Points on a hilly landscape, in no order, each with its height.
From any point a ball rolls to the lowest of the 3 points nearest to it. It stops when none of these is lower. Distance is the straight distance between rows; heights are no part of it.
Z587: [125 147 110 112 102 130 116  94 121  90 154 124 130 148 122 191 115 151
 149 142  62 102 133 105]  h=58.7
Z799: [143 132 134 165 204 110 119 103  91 158 114 143  99 151 148 107 162 132
 165 155 137 109 151 149]  h=60.0
Z511: [ 74 100 141 133 122 126 180 137 127 148  93  99 169  86 136 134 112 127
 124 134 165  88 151 143]  h=43.5
Z469: [153 192 108 145 117 171  72 139 105 115 150 117  97  99 144 142 153  90
 134 135  99 202 161  90]  h=71.2
Z94: [127 171 122 165 179 143  87 131  94 139 125 136  74 111 172 161 131 111
 166 165 105 137 180 114]  h=67.0
Z134: [100 133 110 125 122 113 129 116 121 109 132 118 150 174 126 174 120 143
 152 162  79  65 118 126]  h=74.1
Z42: [142 178 114  98 128 157 108 127 162  82 139 160  93 136 101 126 115 170
 111  87  60 185 121 134]  h=50.1
Z705: [114 165 117 176 177 183  87 134 116 117 114 155  85 118 171 164 113 105
 163 155  98 156 185 101]  h=70.8
Z839: [131 170 101 103 100 126 109  99 139  84 157 131 118 149 107 186 125 145
 146 124  57 114 136  99]  h=55.1
Z837: [ 83 114 133 119 133 115 137 117  90 109  88 109 168 106 129 177 128 147
 135 115 101  77 141 105]  h=78.2
Z419: [141 173  98 130  96 128 109 109 107 145 154  93 102 133 139 172 137 121
 159 179  84 124 151 118]  h=29.9
Z430: [ 87  70 107 145 101 116 193 136 168 142 157 112 125  98 144 113  86 113
 118 129 196 111 157 163]  h=53.5
Z785: [ 73 103 134 136 141 117 145 133 102 120  97  98 184  96 130 157 120 149
 124 129 121  68 138 117]  h=71.5
Z299: [150 145 143 170 185  96 118 105  82 167 116 129 109 135 141  89 165 125
 156 151 147 113 142 149]  h=48.0
Z236: [163 194 117 117 138 205  81 138 134 109 139  98 114  99 131  77 169 107
 108 125 109 229  95 101]  h=84.6
Z754: [164 207  99 109  92 163  79 128 136 101 162 121  97 105 119 139 157 105
 126 140  98 195 140 106]  h=69.2
Z343: [116 152 129  99 131 124 109 122  99  90 116 144 115 113 104 172 123 158
 132  84  63 131 140  98]  h=77.4
Z202: [ 78 139 140  72  80 162 122 160 159 139 130 114  42 146 129 163 100 147
 126  91 136 173  57 120]  h=64.3
Z863: [108 142 110 117 116 128 119 107 109  88 131 125 140 141 114 188 118 155
 134 113  63  91 139 101]  h=73.7
Z797: [ 70  93 118 132  95 123 186 119 125 141 100  94 166  78 136 135 110 114
 142 135 175 104 150 135]  h=42.1
Z451: [146  68 164 136 151 134 134 179 167 120 132 148 179 113 137  84 123 138
  67 130 164 103 106 152]  h=86.5
Z827: [108 111 117 148 118 112 135 115 128 132 135 111 155 182 137 147 117 139
 135 177  98  77  94 141]  h=66.2
Z784: [ 98 127 143  91 102 106 131 121  85 140  74 128 104  86 104 170 131 140
 150  72 118 160 112 103]  h=43.7
Z167: [138 165  92 116  80 131 110 112 127 117 161 108 109 142 132 184 136 131
 158 161  65 126 145 114]  h=17.6
Z978: [167 198 111 102 106 192  85 132 153 102 155 119 109 103 116 100 169 105
 106 128 104 216 109 124]  h=75.7
Z331: [185  58 171 119 141 133 120 185 158 115 151 159 167 112 134 101 128 120
  56 115 171 116 115 131]  h=72.0
Z319: [ 51  58 111 108  76 118 160 119 119  88 135 110 139 118 105 159 131 106
 178 112 161 159 127 133]  h=32.1
Z114: [157 189  99 130 123 189  70 137 114 104 145 122 106 101 132 113 159  87
 115 124 107 222 133  89]  h=84.5
Z59: [ 93 132 132 104 123 114 129 117  81 116  84 127 138  89 109 184 127 151
 146  79  99 119 138  88]  h=53.3
Z216: [134 143 123 149 140  97 118 101 104 174 126  94 105 150 145 121 138 136
 157 192 130 109 126 154]  h=70.5
Z902: [ 75  87 123  97  71 119 155 107  99 122 101 116 130 106 105 168 122 115
 171 113 154 162 125 112]  h=44.3
Z710: [182  63 139 148 125 121 129 166 162  99 151 165 172 157 126  91 113 107
  69 125 160 122  90 117]  h=49.5
Z547: [130 141 144 151 211 145  99  90 112 119 120 165  88 147 168 150 136 123
 188 163 121 115 152 147]  h=66.3
Z82: [179 144 137 148 187 106 124 123 115 134 139 153 176 161 114  60 159  84
 128  99 169  87 162 115]  h=9.9
Z843: [111 142 150  92 123 117 120 124  94 123  92 132 100  92 105 166 124 167
 139  57  86 154 128  97]  h=49.3
Z344: [109 144 106 125 104 121 117 100 126 102 146 109 132 161 122 186 117 140
 151 156  67  90 132 106]  h=71.9
Z259: [155 183 110  94  98 149 105 111 148  70 163 155 106 136 108 158 122 140
 132 105  57 159 136 109]  h=45.0
Z824: [131 134 120 148 117 102 131 106 121 155 135  93 128 163 140 139 129 143
 156 197 101  98 108 146]  h=57.5
Z96: [168 207 103  98  89 174  86 126 146 100 159 120  99 101 127 122 160 110
 122 126  94 208 133 115]  h=62.8
Z952: [134 168 121 155 149 121  92 111  89 170 129 102  79 124 157 153 140 124
 164 183 104 130 161 140]  h=67.1
Z998: [ 92  86 136 151 142 125 141 147 143 115 119 117 182 158 145 124 113 155
 107 149 112  67  98 148]  h=53.6
Z539: [192  99 133 163 111  92 148 128 141 144 137 142 176 165 114  63 110  95
 116 140 170 135 103 117]  h=47.6
Z354: [189  75 133 166 111  98 149 143 155 125 141 152 174 167 110  74 110  96
 107 129 162 137  89 124]  h=40.0
Z158: [ 98  92 160 130 138 131 179 165 158 158 115 129 162  88 150 104 117 140
  86 130 192  86 140 161]  h=34.1
Z104: [ 80  88 125 132 111 127 196 140 152 152 115 101 150  80 142 124 110 125
 127 135 183 102 158 150]  h=36.3
Z916: [171 140 115 133 207 139 117  87 139 112 135 161 149 178 132 103 179  92
 166 121 180  66 133 131]  h=21.7
Z336: [144 192 115 100 130 180 113 119 175  80 147 143  99 130  99 103 125 167
 103  94  65 191 127 142]  h=49.6
Z593: [ 87  97 144 144 151 135 142 145 130 130  97 115 185 128 139 131 109 146
 100 150 132  62 111 143]  h=56.8
Z678: [147 192  93 154 141 195  69 137 107 107 131 125 103  98 146 124 147  79
 125 118 110 212 143  68]  h=81.8
Z572: [179 142 138 155 181  86 131 105  93 168 118 132 142 142 115  59 156 114
 146 133 170 104 130 142]  h=18.1
Z117: [133 152 129 167 204 130 105 108  92 153 117 147  87 130 170 143 144 128
 173 167 119 120 165 145]  h=65.3
Z647: [180 130 120 137 194 136 118 113 145 115 158 159 169 196 123 100 176  68
 150 112 174  76 154 112]  h=63.8
Z397: [169 135 135 158 152  77 127  99  95 174 117 118 133 155 136  73 148 120
 147 158 155 110 118 156]  h=27.5
Z217: [127  89 162 115 134 132 175 159 177 159 129 134 142  84 132  91 116 145
  77 133 200 101 146 162]  h=32.6
Z394: [101  87 157 146 151 133 140 168 145 132 109 137 178 125 137 102 129 143
  79 139 160  77 108 163]  h=12.2
Z971: [130 170 113 162 147 141  87 124  95 158 138 116  80 117 170 165 125 117
 150 175 107 141 169 114]  h=66.9
Z503: [121 141 109 136 107 119 124 102 124 125 135  99 135 172 134 164 123 151
 144 189  80  86 116 127]  h=68.1
Z660: [ 75  96 126 139 153 118 141 137 118 107 103 113 172 126 135 151 122 151
 127 135  99  58 124 131]  h=65.9
Z245: [ 61  96 133  69  76 132 132 138 126 119 119 136  84 147  98 167 130 135
 161  95 134 184  77 123]  h=7.2
Z293: [175 143 132 152 196 102 125 110  99 139 126 152 150 154 122  57 165 105
 143 109 170  82 153 122]  h=27.1
Z877: [113 120 116 148 112 103 132 110 133 135 134 104 144 180 139 134 115 136
 144 191 107  84  95 148]  h=63.7
Z523: [163 199 117  86  93 171 101 114 154  86 159 142 105 129  98 126 142 133
 108 110  72 188 124 128]  h=47.5
Z811: [ 94  87 139 130 111 125 193 143 168 152 125 110 154  84 137 115  92 122
 106 136 193 100 158 160]  h=30.0
Z241: [ 98 124 143  72  69 119 123 133 119 149  98 119  77 119 102 167 124 146
 149  88 126 195  82 112]  h=29.5
Z200: [157  65 177 104 137 133 152 172 169 149 135 162 149  93 133  89 127 137
  62 120 188 114 139 151]  h=52.8
Z268: [185 122 128 163 131  81 149 107 114 164 120 123 154 163 120  58 137 113
 136 160 160 120 103 154]  h=37.9
Z644: [153 180 103 101  85 135  95 113 141  89 168 134 109 126 102 172 133 135
 134 128  68 146 138 108]  h=42.5
Z767: [ 60 105 142  68  79 147 123 152 146 127 134 133  62 159 105 169 130 134
 149  94 138 175  70 138]  h=41.4
Z652: [123 169 132 107 157 141 105 149 138 122 105 133  70 120 124 115  93 170
  87  50  78 188 120 127]  h=55.2
Z184: [ 70  76 108 129  80 115 192 111 119 119 121  94 152  88 116 150 116 107
 158 126 179 134 145 136]  h=45.9
Z967: [135 165 128  98 133 145 106 122 136  83 131 163 101 130 104 147 114 161
 109  67  55 165 126 117]  h=52.6
Z189: [ 94 138 111 119 120 122 124 106 110  96 128 122 150 143 125 184 118 149
 138 123  61  75 133 107]  h=76.0
Z423: [ 61  66 129  88  71 124 140 128 115  97 122 126 107 143  96 172 137 116
 171 104 151 174 106 130]  h=18.2
Z765: [149 119 127 157 120  92 140 104 126 160 125  96 136 176 137  91 128 134
 149 180 133 109  91 155]  h=47.9
Z969: [106 142 146  84 101 105 121 128 101 146  86 127  85  99 101 164 128 152
 139  76 116 181 105  98]  h=39.6
Z33: [ 83 109 140  78  68 112 132 125 109 138  91 116  95 109  99 175 132 127
 154  88 132 179 100 106]  h=39.2
Z224: [143  68 147 163 139 115 132 158 152 117 131 142 176 167 127  89 118 136
  84 151 151 109  79 149]  h=45.1
Z90: [112 145 152  78 100 116 116 133 105 150  87 127  77  98 108 165 108 157
 131  66 111 187  99 112]  h=40.8
Z625: [130 159 121 157 168 130  94 117  84 158 125 118  77 123 166 153 130 124
 163 181 105 126 165 135]  h=66.1
Z466: [148 180  99 147 152 208  82 136 118 101 132 121 110 110 142 101 166  81
 115  97 111 228 108  80]  h=86.1
Z939: [ 85 115 114 141 137 121 135 123 120 110 114  98 160 156 136 162 119 144
 130 142  80  59 114 122]  h=72.5
Z501: [165  62 166 134 146 132 125 186 157 121 145 163 172 126 137  96 127 131
  59 114 177 110 109 137]  h=79.5
Z322: [110  87 142 133 125 129 186 157 163 164 124 134 149  81 141  89 108 133
  96 135 199 100 144 169]  h=11.2
Z595: [174 143 130 139 223 126 116 103 116 121 135 163 151 176 124  85 179  98
 150 107 172  79 148 134]  h=41.9
Z402: [167  64 137 166 125 115 137 146 155 118 135 143 177 176 122  74 115 121
  91 136 144 125  77 133]  h=41.3
Z737: [219 121 137 160 109  85 158 129 138 148 138 143 161 140 110  56 120  87
 122 127 170 129 118 108]  h=60.9
Z506: [118 151 142 101 140 121 103 123 104 107  99 141  85 105 109 148 109 173
 116  54  66 173 132 108]  h=59.8
Z130: [ 72 105 142 135 138 120 161 145 116 131  91  99 183  96 137 136 124 143
 108 128 141  69 134 136]  h=56.9
Z759: [179  68 189  90 128 131 140 173 169 139 142 168 150  90 130  98 132 134
  55 116 181 115 142 133]  h=59.4
Z841: [124 179 121 105 152 166 118 132 162  92 132 153  86 130 105 111 100 177
  94  63  56 190 123 139]  h=50.9
Z515: [200 129 145 163 132  77 137 117 115 162 123 139 167 150 109  44 141  89
 132 127 175 123 121 125]  h=57.0
Z62: [119  83 129 164 133 112 132 140 150 122 122 119 173 173 144 108 116 141
 110 167 133  76  80 161]  h=49.4
Z906: [165 139 128 141 219 122 109  90 119 108 127 168 129 158 141 104 184 117
 166 122 164  83 143 146]  h=34.8
Z920: [154 195 103 122  93 160  84 128 118 117 160 114 101  98 134 161 150  96
 134 149  98 180 152 102]  h=52.2
Z988: [149 190  97 134 102 144  91 123 102 135 162 110  92 105 142 171 139 109
 140 170  90 156 161 106]  h=37.4
Z234: [ 82 124 128 116 132 125 129 125 100 101  99 120 154 125 130 174 123 151
 126 114  77  77 129 103]  h=76.9
Z64: [155  66 159  87 119 131 175 145 186 174 159 172 114 104 126  87 100 141
  72 107 196 123 165 153]  h=42.4
Z612: [116  86 174 133 143 134 145 173 157 148 119 139 165  97 132  97 127 141
  69 131 179  94 123 165]  h=52.5
Z746: [118  69 130 128 111 126 189 139 182 168 162 140 119 106 138  86  80 129
  88 117 204 116 159 169]  h=36.6
Z556: [135  68 146 114 123 127 182 153 183 170 157 149 109 111 139  85  95 139
  84 114 201 115 155 169]  h=37.0
Z282: [152  87 128 163 118 104 143 127 149 128 128 129 181 182 126  90 116 129
 116 162 144 112  73 152]  h=42.6
Z702: [125 188  95 166 158 190  77 137 108 112 124 141 103 106 153 150 124  84
 146 122 101 189 164  70]  h=77.6
Z684: [ 67 108 135 120 113 112 176 121 105 135  85 100 157  78 127 148 127 130
 141 122 155 109 149 120]  h=59.9
Z771: [120 169 143  92 114 125 105 157 134 156 104 107  48  96 124 133  90 161
 106  54  99 196 102 127]  h=66.0
Z475: [178  90 126 166 117  92 144 127 152 138 134 139 171 178 120  66 116 111
 111 146 152 119  76 139]  h=23.0
Z633: [ 61  91 140  69  75 136 119 147 127 114 127 134  79 163 103 179 133 128
 160  93 140 179  78 129]  h=18.3
Z642: [ 71  75  96 136  88 115 194 123 146 135 139  96 145  98 136 133  97 108
 139 129 195 125 155 151]  h=49.8
Z884: [145 151 125 164 168 103 116 102  85 173 118 115  95 139 144 109 149 133
 163 181 129 114 142 153]  h=69.4
Z931: [140 165 107 149 115 108 114  99  95 167 138 102 101 143 151 142 134 136
 162 196  98  99 140 145]  h=81.5
Z557: [189 147 136 159 174  92 135 124 108 150 131 142 170 146 120  49 153  86
 136 101 169  97 159 113]  h=24.4
Z896: [141 172  99 112  89 132 106 107 132  99 162 122 117 143 114 184 128 136
 151 152  60 117 141 111]  h=31.5
Z852: [120  84 136 123 116 123 191 147 181 168 141 137 134  93 138  97  98 133
  93 123 204 108 161 173]  h=28.4

For each start below, name the point where the ball stops.
Z184 => Z245
Z652 => Z167
Z998 => Z475
Z236 => Z167
Z702 => Z625
Z754 => Z167
Z785 => Z322
Z189 => Z167
Z343 => Z241

Call two points neighbours if one is among the 3 nearest of the other. Go from one point of each pair to the other, from neighbour to neighbour, staying as low as possible. Name the highest point that can't be avoided.
Z245 / Z167 => Z506
Z241 / Z394 => Z612
Z475 / Z241 => Z593
Z322 / Z241 => Z184
Z916 / Z572 => Z906
Z245 / Z241 => Z902

Two balls start at each pair of points below. Name the first point that both come to, or write -.
Z466 / Z967 => Z167
Z42 / Z114 => Z167
Z837 / Z684 => -
